Points, in no order, along strands that fork and pass close to each other.
(in the rows, 128 means zero)
Points whose rows are less than 201 apart are linked; no others are. Some points are linked to none.
j698: [ 71  95 160 125 166  92 200 129 139  86  86  82 144  93 161 130 120 128
 134 135  98 111 136 158 140 131 125 100  84 127 153 117 177  46 121 130
 149 131 161 122 156 103 124 163  93  98 152 116 118 131 114  75 127 155
 104 140 115  87 123 111  76 124 138]
j964: [194 133 125 151 151 157 107 156 114 129 164 196  90 127 128  69  98  87
 125 116 219 116 175  81 130 129 116 144 153 111 140 140 147 110 130 138
 107 123  77 143  90 146 149 123 128 113 128 134 136 155 183 159  79 119
 159 130 125 129 111 154  92 156 147]
j872: [132 124 103 108 101 158  99 117 114 167 177 104 171 134 103 119 139 137
 131 150 154 135 134 186  96 174 171 156 146 116 146 110 115 181 153 109
  71  82  65 187 157 128 122 120 172 126 117 122 147 154 113 187 173 123
 132 139 121 123  96 117 166  86  64]
j191: [208 124  91 143 116 149 110 134 104 113 207 223  38 159 129  85  78 144
 172 127 153 102 136  42 140 175  99 120 111 102  89 150  61 134 135 154
 126 101 134 111  34 141  81 113 165 141  91 129 130  91 138 136 110 131
 153  85 138 169 142 142 135 146 148]
j279: [ 90 149 177 160 167 118 140  85 146 129  83  68 137  55 137 112 104 105
 114 115 145 110 122 109 190 120 117 122 132  79 109  55  90 127 114 137
 147  83 130 129 142  76 150 117 144 131 129 104 108 138 144  83 110 103
 151 131 151 103 117 191 103 137 124]
j217: [153 103 108  55  26  63 143 139 147 150 119 145 116  90 158 180 133  99
 125 148 120 127 138 141 123 109 158 127 109  87 136 149 148 138 158 143
  94 143 122 124 172 142 153 154  86 138 137 141 126 115 165 140 106 189
  68 127 164 140 154 127  78  97 143]
j103: [156 141 131  60 175  83 117 148 100 169 155 156 128 126 119 137 107 116
 178 153 148 115 177 115 157 133 133 138 151  97 132 148 145 106 137 138
  73 119 114 123 123 148 131 158 135  75 136  95 135 132 196 168 148 118
  51 115 209 151 103 172 104  67 146]
j369: [204 147 106 140 132 166  88 129 105 143 215 200  70 180 117 117  80 124
 155 115 153  84 132  86  95 163 103 146 132 114 106 159 100 159 145 119
 119  90 117 124  51 153  82 107 172 135  87 142 127 140 151 167 135 108
 145 116 143 152 113 131 161 131 123]
j593: [136 126  67 159  93 118 109 113 150 112 119 156  84 135 151 146 117 144
 150 103  85 162 109  99 125 125 135 120 122 125 114 126  89 175 134 137
 182 138 182  81 107 132  76 109  99 188 101 150  83 107  93 110 108 151
 178 116  87 139 144 108 161 192 131]
j840: [141  99 148 103 173  76 161 153 120 140 102 116 143 108 147 177 126 118
 179 137 140 122 156 166 174 117 146 110 145 178 134 178 197  92  91  92
 108 193  90 136 166 124 172 164 118  56 174  93 141 107 172 111 115 120
  81 148 154 149 101 111  52  55 132]
j228: [ 88 123  87  90  58  87 129 134 150 132 114 106 163  80 138 151 169 138
  70 146 101 165  88 137 124 112 177  97 112 107 138  74 115 176 129 129
 118 141 127 136 194 104 154 130 105 148 144 147 138 123  97 127  96 191
 104 112 111 121 140 135 128 118 115]
j480: [114  92  94  89 115 152 185 135 102 126 143 137 130 188 121 122 157 157
 117 149  97 132 127 190  62 166 119  93 114 181 140 187 155  93 123 127
 121 145 125 149 137 191 106 171 100 118 131 151 167 142  83 166 130 144
  88 129  73 150 156  79 132 141 125]
j317: [148 112 125  82 140  91 134 160 123 174 128 127 145 120 124 146 141 142
 171 170 145 127 151 173 149 133 148 116 153 147 128 164 152 118 121 117
  86 175  94 145 156 148 152 170 124  85 141 123 157 117 166 164 145 140
  69 132 158 172 117 122 101  61 127]
j986: [ 80 141 198 113 100 131 143 114 150 139  54  73 212 111 116 132 164 113
  79 147 136 127  78 189 176  85 147 134 153 127 104  82 105 140 106 114
  91 149 129 143 152 106 176 118 177 138 148  90 160 123  78 105 130 133
 135 123 159 118 133 133 138 142 105]
j142: [ 94 128  67 136 102 122 121 133  94 141 157  97 129 182 144 147 149 160
  80 117  46 129 126 156  62 150  92 114  89 141 123 179 140 114 133 164
 160 112 100 158 185 114 116 160 109  77 121 151 110 131  64 154 168 118
  82 137  90 126 144 130 160 113 139]
j95: [112 159 183 141 230 129 128 120  96 132 137 161  96 142 105  96 108 116
 165 125 166 125 168  94 178 121 101 145 143 116 134 115 150  85 116 137
 113  94 140  81  78 120 115 119 141 109 121  85 105 130 194 110 147  89
 123 119 206 128 101 171 107 116 143]
j140: [139 134 147 176 148 154 107 136 112 158  90  87 179 120 130 109 140 125
  89 127 175  96 157 170 150  99 118 157 182 138 103 132 154 142  95 123
  99 133  77 161 166  84 177 143 180  73 161 134 152 150 112 141 117  86
 163 154 120 109 106 151 115 116 129]
j829: [136 156 183 111 203 129 130 142 123 113 119 164 102 158 114 145 123  93
 193 121 151 130 173 111 159 106 113 152 149 136 141 155 161  97 124 130
 117 143 187  71  77 169 101 144 132 132 113  94 101 113 205 124 148 101
 117 124 200 132 123 139 136 104 148]
j638: [157 147  98 111 130 116 120 172 108 154 137 164 127 182  98 157 168 169
 182 161  96 153 113 116 127 122 106 105 148 179  90 144  71 164 101 108
 112 187 144 102  81 183 121 148 132 143 135 154 165  78 142 139 141 117
  86 106 145 191 150  96 187  74 118]
j40: [169 143  87 165 144 135 120 131 119 104 170 181  98 104 145  65  91  96
 120  96 196 132 180  40 115 135 139 129 116  94 156  90 126 143 130 134
 152  97  95 144  92 138 132 103 109 123 132 148 115 162 159 138  58 120
 179 142  86  80 113 170 124 176 150]
j953: [ 92  88  80  98 116  73 201 185 117  92 101 102 192 148 127 149 150 146
  97 113  68 143 104 138 106 109 109 113  55 125 124 146 183  67 148 141
 120 115 113 113 174 102 134 152  76  96 189 135 127 108  73  86 110 176
  65 112 144  69 136 111  87 103 159]
j206: [ 96 181 144 162 151  85  88 145 130 132 123 125 157 159 119 164 147 123
 126 112  93 124 135 109 150  59  98 162 121  92  99 101 142 148 158 150
 118 123 132  80 119  85 137  73 118 109 136 135  79 114 136 121 171  90
 116 117 213  82 116 167 141 117 158]
j662: [ 93 152 218  95 156 132 127  81 166  95  85  81 110  84 123 128 112  87
 154 127 161 136  75 106 179 144 152 115 129  95 147  64  56 122 153 137
 138  85 185  98 110 120 113  95 131 205  86  59 115 138 172  89 125 168
 130 123 160 129 124 154 121 137 120]
j373: [133 169 147 188 160 158 114 116 115 130 108  97 187 148  91  99 132 132
  97 108 171 120 145 129 148  97 110 173 175 141  88  79 114 161  90 103
 114 112  97 125 107 103 161  76 180 129 157 130 154 145 114 116 120  67
 190 139 140  77 102 154 147 151 114]
j529: [103 117 203  84 131 150 149 103 150 137  97 109 156  66 131 100 134 111
 119 132 191 134  98 157 147 154 165 109 161 146 150  84  93 127 131 104
 104 129 103 165 152 174 173 124 136 149 112  70 156 140 148 127  91 145
 141 143 114 142 138 135 108 136 106]
j660: [ 92  77 147 114 121 125 176 132 152  97  92 145  87 123 148 122 126 154
 172 149  77 140 106 134 141 147 100 101  87 153 131 158 114  48 118 149
 159 172 204  83 125 143  99 166  95 155 138 128 118  78 117  75 146 173
 108 106 111 160 178  99  99 137 141]
j495: [124 160 137 139 121 132 106 113 143  90 127 127 136 153  80 119 112 120
 133 122 132 144  85 101 148 128 163 162 127 116 106  84  70 182 152 105
 108  98 131  98  83 110 102  50 143 203 106 116 127 125 106  90 123 138
 183 102 172  96 116 139 166 154 103]
j871: [147 127 165  84 149 157 146 117 126 141 158 141 124 137 109 100 108 100
 162 152 165 111 142 158 110 163 155 144 165 127 153 133 141 112 131 103
  98  99 138 143  97 176 100 132 152 153  91 101 154 156 164 167 155 119
 113 130 152 150 108 123 142 115 101]
j237: [102 112 107 157 127 185 132 116 119 145 117  71 177 113 132 110 136 170
  77 143 121 116 131 200 112 136 168 128 129 156 128 112 143 147  95 108
 132 109 123 178 182  91 140 158 170  94 144 145 155 155  24 144 124 119
 160 153  47 101 111 119 150 127 103]
j924: [148 149 124 169 151 164  86 101 129 165 164 110 147  70 134 117 103 119
 116 110 189 116 139 111 146 149 142 153 154  94 124  88  92 187 122 127
 116  64  53 175 187  93 172 101 183 116 130 111 118 155 165 167 120  72
 164 149 109 109  94 194 110 102  97]
j509: [110 126 168 144 114 115 142 131 124 126  88 108 129 180 137 165 155 129
 102  95  52 114 103 154 109  83  76 153  88 155 114 195 173  69 143 145
 153 145 154 104 131 102 129 130 104 105 118 127  95 102  96  96 189 117
 110 150 160 132 169  72 149 143 166]
j341: [142 151  64 145  97 100  82 127 142 143 153 164  98 156 143 180 124 146
 164 120  66 135 115 100 114 128 120 122 133 118 103 119  71 209 126 123
 157 137 168  83 101 150  87 109 123 162  99 162  94 102 119 143 133 114
 124 104 114 151 134 116 180 122 115]
j806: [163 136 143 142 163 195 104 108 105 161 187 138 136 153  92 106 107 120
 141 126 201 117 142 149 103 168 139 166 168 139 134 141 138 142 137 109
  77  64  68 168 112 124 111 101 192 126 113 115 161 167 150 172 179  89
 148 149 144 131  82 132 142 106  87]
j706: [104 101 110 136  96 115 154 121 169  84  88 135  94  89 152 119 133 126
 132 114 110 155 110 107 140 121 149 102 102 125 145 107 117 123 131 140
 171 146 191  97 126 120  92 125  78 179 125 140 106 124 107  88  88 178
 173 123  82 116 157 113 127 203 139]
j281: [177  78  99 105  73 119 158 129 121 136 157 183  70  94 162  73  91 108
 159 164 157 111 162  94 132 164 117 117 127  88 141 164 122  86 148 163
 109 127 111 176 126 146 134 185 113 105 131 153 136 118 149 151 107 156
 108 111 106 173 155 140  68 129 140]
j407: [138 149 166 167 218 148 140 101 115 136 134 147 101  91 118  96  98 103
 160 110 205 132 153  77 194 130 113 123 172 127 133  78 120 120  83 126
 150  81  95 113 115 112 140 116 149 111 123  80 126 142 210 100  99  69
 149 118 145 137  96 185  78 125 104]
j852: [140 140  99 156 118  86 105 159 155 131 103 151 121 139 149 202 153 163
 153 131 105 141 152 130 132  76 119  94 134 174 128 157 145 159 102 106
 171 218 151  88 125 166 148 146  95 120 146 158 114  95 142 126 115 108
 110 141  89 148 154  75 137  95 133]
j403: [106 129 104 131 102 146 144  96 122 130 157 121  97 151 112 107 120 136
 102 113  82 142 102 143  68 150 128 134 114 112 127 129 138 124 153 136
 156  85 152 131 120 112  82 122 117 151 106 155 119 153  69 138 153 142
 141 118 109 106 124 115 167 178 126]
j876: [107 130 113 161 105 112 131 112 143 123 102  93 125  65 132  84 117 129
  84 124 109 129 102  98 150 120 125 129 100  72 101  79  97 132 132 156
 140  99 133 135 154  49 140 127 122 140 144 154 115 131  90  96  99 142
 159 113 131  96 134 172 127 164 144]
j34: [ 84 100 155 113 165 103 185 151 129  94  99 102 170 160 142 179 150 156
 125 130  84 113 136 183 124 105 122 104  95 182 145 157 197  62 101  99
 144 185 143 119 151 145 146 161 100  93 156 112 127 106 100  82 141 127
 105 139 106 117 136  59  94 103 133]
j820: [175 103  88 140  91 118 128 135 120 135 169 197  42 112 140  66  84 142
 168 146 139 126 143  49 150 153 100 118 121  88 107 147  73 110 139 167
 128 134 130 135  87 125 123 147 131 130 123 144 125  90 137 126 115 148
 127  94 134 184 159 151  97 137 152]
j767: [ 99 147 154 156 154  94 135 164 112 144  81  87 221 135 108 145 158 132
 115 133 124 119 146 154 174  71 113 146 160 155  94 117 148 133 100 117
  89 159  83 129 155  87 189 130 144  66 185 131 150 106 107 110 143  91
 115 131 175 106 110 142 123  93 142]
j390: [133  89 155 149 150 164 151 124 115 101 137 157  55 133 140  67  98 126
 149 127 133 121 155 111 115 159  68 118 113 151 134 188 146  21 127 162
 171 145 141 137  79 139 113 156 115  98 131 126 129 124 131 108 141 132
 128 124 114 146 143 111  94 154 162]
j45: [117 150 161 111 138 103 125 133 123 120 112 120 150 202 132 199 167 132
 134 113  77 125 126 151 111  77 100 131 112 153 138 186 177 108 131 125
 146 169 180  89 118 158 111 133 108 122 107 111  96 102 145 127 203  98
  84 140 163 149 158  76 172 100 150]
j941: [176 139 140 116  80 138 101 113 149 102 132 152 104 124 128 124 103  86
 115  84 156 141 120 113 111 116 192 150 145 131 148 129 114 212 137  90
 143 118 136 124 105 159 109  76 111 209  79 123 116 157 126 140  69 161
 219 143 100 112 133 118 158 216 138]
j41: [129 142 166  89 151 117 135 108 134 127 129 135  83  88 120  99  84  91
 170 148 158 118 124  80 170 157 145 125 118  70 141  85  81 114 160 139
 107  78 157 116  99 129 110 124 127 175  95  86 123 132 184 122 130 151
 106 102 180 142 118 174 113 124 127]
j209: [161 127 101 203 159 172  76  86 133 154 166 105 104  78 155  96  84 148
 118 117 162 101 144  99 148 151 117 142 142  93 118 102 119 140 109 131
 153  85  96 171 158  63 143 119 178  95 130 151 109 160 135 143 131  63
 171 141  78 125  92 175  97 126 123]
j215: [107  83 175 124 166 171 165 125 119  91 118 135  80 151 125  99 127 146
 157 136  79 123 120 135 124 162  63 119  97 195 131 196 126  13  96 156
 175 172 172 118 110 147 111 178 126 130 142 107 134  94 123  84 166 139
 122 119 119 162 168  99 116 144 148]
j649: [141 136 160 151 179 179 108 120  98 112 146 144  84 176 118 129 131 110
 113 113 135 107 160 117  93 143  45 124 127 180 139 211 171  49 112 153
 176 151 129 139  67 157 118 149 127  77 111 116 132 143 155 132 160  93
 114 150 135 155 123 106 133 129 162]
j809: [ 80 125 162 127 147 143 162 131 154  85 100 126 153 152 116 137 160 141
 125 128 114 138 146 164 120  99 130 111 123 180 158 123 172  98 108 101
 156 182 182  94 118 170 125 141 103 150 137 127 130 117 111  97 126 132
 152 122  95  95 141  70 139 156 115]
j787: [197 150 138 126  96 148  73 114 146 115 177 156 104 111 125 133  68  90
 129  82 169 116 108  91 128 137 182 162 129  93 133 124  63 239 147  92
 120  78  95 140 126 130 128  55 152 192  73 123 107 161 163 155  91 126
 202 141 127 118 123 150 146 174 109]
j538: [125  95 161  91 133 164 144 130 141 161 111 106 158  94 125 100 160 131
 130 169 180 132 126 209 137 160 182 113 150 166 147 114 122 141 115 101
  81 158  90 190 163 152 162 154 151 127 127  99 177 138 129 156 118 153
 134 146  93 164 131 111 107 121  87]
j289: [ 83 138 205  95 145 136 145  95 172 111  87 110 140  85 130 138 137 107
 140 138 155 135 108 152 170 124 169 110 152 142 158  82 113 126 117 101
 133 145 172 113 126 165 138 117 133 175  98  71 126 124 157 107 121 144
 134 129 140 140 131 125 119 132  95]
j445: [159 113 113  33  62  59 145 151 129 131 102 165 117 135 140 182 134 104
 153 156 101 117 135 116 131 110 142 133 113  96 114 146 126 121 167 163
  77 137 180  76 117 165 101 149  94 153 133 138 133 105 160 128 119 206
  38 101 195 145 153 112 102 103 153]
j664: [102 134 123 155 187  93 113 145  91 145 143  95 150 144 147 148 114 129
 132 118 110 111 175 137 140 107  97 140 131 112 124 153 188  84 116 145
 123 105  74 140 163  86 150 144 126   9 153 109  95 137 138 133 155  90
 104 149 158 108  86 171  86  65 158]
j764: [105 130  80  94  87 136 123 114 114 116 152 106 196  42 145 113 139 115
  86 112 164 165 128 106 105 174 184 108 115  98 171  43  90 200 141 113
 119  84  75 189 179 139 155 123 125 129 128 123 134 147 137 164  63 145
 148 148  67  95 114 166 148  94 105]
j546: [ 88 149 131 117 115  98 145 134 132  77 113 127 143 151 131 153 161  71
  92 108 107 146 117 123  72 100 145 134 107  90 153  98 173 151 175 154
 150 113 170  81 117 115  73  92  78 164 112 138  96 150 107 122 104 188
 119 124 145  46 123 115 156 185 144]
j659: [169 176 117 184 149 152  49 109 118 127 156 155  56 195 121 161 129 150
 135 106  88 115 119  84 133 121  55 155 111 135  83 175  95 168 139 147
 156 146 145  94  67 115 103  77 152 148 100 136  83 106 141 140 172  66
 161 114 159 161 146 138 179 135 151]
j606: [129 127 145  62 104  70 148 153 142 116  88 137 153 172 142 203 157 112
 143 133 103 125 130 149 119  78 135 127 113 131 142 157 183 107 154 128
 104 168 189  69 118 174 106 137  84 145 129 109 114 100 152 119 157 156
  69 125 175 130 156  75 123  97 151]
j892: [ 90 132 164 100 109  93 141 142 129 143  71  86 209 106 104 125 160 110
  95 148 147 131 114 164 168  95 144 146 151 125 108  99 125 126 137 131
  66 137  84 151 172  96 187 133 138 108 169 103 160 120 111 113 128 143
 101 121 197 113 121 157 118  99 137]
j90: [ 76 107 134 116 106  86 174 164 148 110  62  87 202 154 111 165 173 136
  96 127  73 133  67 157 142  60 111 126  86 141 110 127 160  80 123 135
 115 149 155  85 162  79 140 140 119 122 174 128 131  97  58  68 160 162
  82 110 162  88 154  86 123 128 143]
j88: [ 97 146 133 107 109 120 132 114 143  73 112 110 127 139 108 123 139  77
 112 117 127 164  71  98 120 139 165 129 107  97 147  71  85 173 172 152
 137  84 160  88 100  95  79  68 112 208  98 116 119 153 109  91  89 208
 147  99 141  84 112 138 161 187 121]
j378: [ 94 192 155 176 155 122 110 128 137  92 100 116 173 160  86 135 144 110
 119 100 132 138 126 106 151  70 126 171 146 119 109  73 117 172 139 120
 123 122 134  83  87 110 125  65 134 161 136 118 111 117 119 103 129  95
 168 117 187  67 105 154 162 154 126]
j25: [175 109 114 129  94 137 134 130 142 105 120 160 106  98 156  90 131 115
 106 102 177 133 147 111 104 123 164 130 149 146 159 129 147 153 120 102
 141 165 134 143 130 165 146 116 100 157 123 153 137 160 133 148  62 149
 189 161  55 124 147 114 122 208 143]
j42: [115  58  73  94  89 132 194 141 112 114 146 154 101 121 149  88 118 151
 146 156 109 138 139 132  95 180 116  86 103 132 146 165 126  79 132 154
 124 137 130 158 142 173 111 184  93 116 141 167 152 124 100 142 110 166
  92 109  67 161 158 110  86 144 129]
j241: [134 141 184 124 195 173 121 130 115 115 143 145 112 177 101 140 147 110
 168 119 154 133 152 135 123 128  95 133 173 188 140 178 167  84  95 108
 141 182 170 107  80 183 106 151 147 120 113 116 131 123 179 130 163  82
 129 140 150 157 117  89 155 100 133]
j293: [165 157 134 153 136 101  75 183 102 170 146 164 123 170 124 155 146 126
 131 112 132 116 151 101 132  84  85 161 135 122 109 177 169 121 142 148
  84 157  78 118 106 125 171 124 131  63 160 140 118 123 174 160 144  88
 115 129 205 145 129 144 118  88 169]
j381: [168 168 108 151 121 124  81 142 116 129 134 169  83 189 121 186 153 146
 159 123  84 128 124  90 128 107  74 129 131 157  84 168  81 175 127 143
 144 165 166  86  71 164 100 123 135 151 108 141 109  79 143 136 149  88
 121 107 156 183 158 123 192  99 143]
j556: [ 79 159 125 114 157 118 137  97 111 119 154  87 148 107 126 111 113  99
 117 128 136 130 146 116 105 156 146 128 107  48 163  57 135 127 161 149
 130  37 125 141 128 110 100 107 118 125 107 111 114 166 151 144 139 133
 109 132 151  65  84 179 138 120 121]
j152: [110 115 134 127  98 177 143  85 139 140 144  91 140 132  99 107 122 150
  87 131 107 145  95 184  89 138 170 137 126 145 133 119 137 127 115 104
 143  89 151 155 127 111 111 116 155 147 124 135 155 160  40 135 157 137
 177 144  77  97 118  95 172 173  89]
j643: [ 78 122  99 138 119  97 135 137 157 131 108  93 178  65 141 148 138 168
  95 155  90 140 110 155 159 102 159  89 119 130 122  74 122 148  95 111
 140 158 128 144 188  89 164 148 121 111 155 148 131 113  75 112 113 140
 107 127  95 118 121 141 119 101 110]
j75: [124 152 132 108 133  61  98 165 124 155 126 145 145 145 125 171 132 119
 147 129 108 126 153 106 153  78 119 155 121  98 114 136 155 119 153 144
  94 137 122  94 121 116 158 113 110  95 151 118 109 111 168 132 158 119
  77 114 226 113 119 162 119  82 161]
j849: [170 124  96 171 104 146  85 130 123 145 110 142  81 159 159 174 144 167
 122 128  91 121 126 123 111 120  84 104 133 177 120 197 110 135  87 128
 196 207 146 123 126 156 135 149 126 120 123 166 116 107 127 136 137 103
 112 152  66 202 171  82 135 126 137]
j266: [151 129  77 103  87  83 146 168  95 131 136 166 124 183 139 160 150 125
 126 128  85 127 154 118  73 121  96 122 112 128 118 173 154 131 152 144
 121 156 114 113 117 190 115 152  74  92 141 163 122 113 137 155 103 144
  77 118 127 123 153 104 139 116 150]
j115: [171  93 133 134 124 191 145  82 129 129 166 105 102  85 108  41  63 139
 119 115 195 123 119 104 120 183 159 122 123 133 121 105  98 107 127 126
 128  29 101 190 128  90 129  99 150 150 132 115 178 159 112 102 125 118
 206 137  56 110  99 135 131 162 103]
j429: [160 160 125 198 150 145  73  90 159 128 159 142  71 126 130 125  93 148
 141 107 116 110 117  91 163 116 106 155 116  83  88 118  98 171 144 133
 151 110 143 105 100  75 110  68 156 160 107 145  77 122 134 126 147  77
 188 120 153 125 127 160 126 161 143]
j901: [159 116 117 162 152 210  77 112 116 166 150 105 112 155 135 133 130 176
 129 147 137 114 106 164 108 162 114 127 159 187 131 181 124 113 101 114
 165 162 109 182 133 113 120 152 180 105 116 151 158 142 104 156 167  86
 127 166  64 202 109  91 127 111 112]
j670: [100 158 165 150 155 141 116  71 127 153 127  68 172  55 132 137 107 117
 109 103 158 125 120 119 172 146 134 125 152  75 117  51  77 179 118 130
 133  42  84 164 182  93 165  93 179 118 122  82 110 151 145 136 128  75
 144 140 141 104  96 209 108  89  92]
j91: [118 125  51 146  93 137 141 115  88 137 162 142  86 160 137 124 130 149
  93 101  43 148 118 108  60 174  86 108  95 130 116 170 105 124 133 162
 187 107 127 134 135 134  86 137 105 126 109 158 113 133  74 146 135 139
 112 122  77 132 157 127 171 181 131]
j736: [161 109 121 179 159 206 107  76 120 144 179 104  94 111 117  71  71 158
 117 122 175 102 133 116 126 175 115 134 142 138 111 127 122 103 122 132
 148  57 102 181 119  67 117 121 180 109 135 138 153 157 105 117 153  85
 180 142  71 129  81 137 115 139 115]
j952: [129  98 156 126 122 148 154 126 155 109 107 137 116 104 151 109 135 128
 113 131 161 118 149 169 108 124 153 112 141 176 166 140 179 106 107  92
 142 181 151 140 133 171 145 141 107 140 131 139 152 151 131 130  98 135
 164 157  63 124 143  86 102 175 122]
j668: [100 134 111 101  75 120 125 117 144 122 118  92 148  67 110  96 140 119
  81 143 130 151  75 109 135 142 156 127 120  84 117  66  72 155 154 140
 106  97 105 146 165  83 156 119 128 166 138 131 139 127 110 102  95 172
 133 100 142 122 134 172 131 137 120]
j309: [128 127 127 110 132 141 133 104 131 143 167 125 103  99 133  91  84 112
 148 147 147 114 136 109 118 166 150 125 135  81 153  98 119 129 154 124
 125  59 122 156 117 130 111 130 135 146  91 125 128 150 152 147 141 121
 118 117 131 136 110 157 129 122 108]
j807: [126 133  92  84  85 100 150 162 126 131 131 154 152 156 116 149 157 123
 135 150 114 147 127 146  94 120 152 113 141 128 135 111 131 176 148 107
  99 160 139 109 121 188 108 126  95 154 123 155 144 124 127 158 102 163
  98 107 128 127 140  99 158 132 110]
j100: [152  78 141 128 147 192 117 141 128 172 123 112 125 129 136 110 156 157
 144 170 173 113 130 208 122 158 162 117 160 184 145 163 154 121 102 121
 112 175  90 189 161 129 135 181 162 104 127 140 173 141 113 166 138 127
 135 165  65 197 119  84  99 113 109]
j743: [193 155 108 132 105 144  82 149 133 155 185 170 112 134 121 133  99 103
 150 113 161 105 137 115 109 139 152 164 152 103 133 129  97 217 137  95
  98 112  92 135 116 149 131  90 162 161 100 154 123 146 174 191 113 113
 155 133 131 133 118 142 154 128 100]
j66: [ 93 122  57  92  94 125 111 122 116 145 173  90 184  90 128 125 142 138
 112 162 128 152 145 159 111 181 176 115 120  92 159  72 107 178 144 122
 101  78  83 180 189 124 126 145 135 114 129 128 131 139 116 177 130 148
 109 126  90 104  95 157 147  65  84]
j989: [113 113 108 133  95 107 141 146  93 132 119 114 130 185 138 139 153 133
  69  98  56 127 117 145  67 116  80 156  81 129 111 194 181  83 157 167
 125 109 102 143 153 100 128 142 105  77 144 139 109 119  78 127 165 135
 103 130 146 107 157 110 145 140 172]
j116: [102  87 116 121  86  90 153 138 188  99  70 150 103  93 158 167 150 143
 149 144 109 155 114 127 159 100 143  89 100 159 139 118 123 114 120 128
 152 195 204  77 134 148 119 147  75 175 140 135 120  80 118  72 101 184
 134 115  87 145 172  92  93 145 123]
j702: [189 126 155 169 137 136  97 171 127 141 107 166 102 128 129 115 128 104
 123 111 183 108 156 109 137  95 104 162 163 138 124 188 178  98 127 126
 111 173  86 131 115 127 168 139 132  91 152 144 127 142 176 142 106 107
 147 151 157 141 131 125  77 129 155]
j225: [140 116  99 149 129  86 143 166 132 102 107 169 115 147 147 160 139 135
 153 120 110 131 164  98 120 113  85 111 109 174 130 169 159  93 120 124
 163 197 131 102 106 171 147 156  78  89 152 141 117  99 148  99  99 123
  98 135 112 123 148  98 107 101 153]
j412: [155 135 131 170 122 160  77 127 137 161 134 126 107 153 126 132 137 162
 124 131 116 121 111 139 119 120 107 150 159 148 104 167 131 136 116 122
 146 173 123 142 128 115 142 125 155 126 126 165 126 122 118 143 163  86
 145 142 120 178 134 109 138 132 134]
j790: [111 142  77 105 122 107 142 167 102 157 142 128 180 189  90 149 174 176
 150 163  81 167 100 156 105 129 133 105 123 160 119 125  99 150 120 105
 102 161 114 120 120 172 125 139 115 132 145 147 170 106  98 160 158 133
  70 105 126 154 131  83 180  89  97]
j939: [138 125 135 114  98 150 127 111 146 111 126 113 152  98  87  72 104 144
 109 120 156 148  67 102 149 155 167 141 134 126 110  74  42 164 138  99
  99  91  97 146 125 112 146  68 149 190 122 108 159 129 109  88  97 154
 195 116 128 119 128 140 152 160  91]
j992: [ 73 131 178 107 179 105 155  96 145 129 102  80 143  75 150 146 114 121
 149 151 120 116 130 163 174 131 159 100 143 119 156  99 155 102 104 108
 145 131 156 130 165 111 129 147 126 106 116  85 111 131 147 106 150 119
  89 138 135 138 104 135  90 100 106]
j20: [ 99 113 106 175 136 145 135 110 140 120  96  77 180  64 157 119 115 169
  82 122  97 113 120 158 146 117 155  99 108 130 130  79 133 145  60 108
 168 121 161 148 178  82 146 147 158 112 151 155 136 149  42 113  96 115
 166 148  41  98 119 136 145 148 120]
j423: [ 80 107  89  87 102  81 181 151 111  89 121 125 169 158 126 140 170 103
  82 123  83 151 102 131  63 118 123 115  82  94 147 124 194 105 171 161
 128 113 149  94 154 119  87 130  73 128 142 154 117 147  95 117 106 195
  84 111 136  55 136 110 126 147 148]

Follow the links from the first point to the second, and from the first to the third. Name the last point that the two ways share.
j840, j546, j668 => j495
j228, j702, j986 => j378
j892, j403, j924 => j668
j103, j892, j445 => j378
j91, j670, j964 => j668
j309, j429, j215 => j381
j317, j876, j546 => j495

A fork is a point with three links, a tip a point with one. Leave the first point through the second and follow the links. Name the first fork or tip that comes.
j237, j152 => j217
j45, j509 => j668
j266, j225 => j289
j241, j649 => j381
j992, j698 => j480
j381, j341 => j407
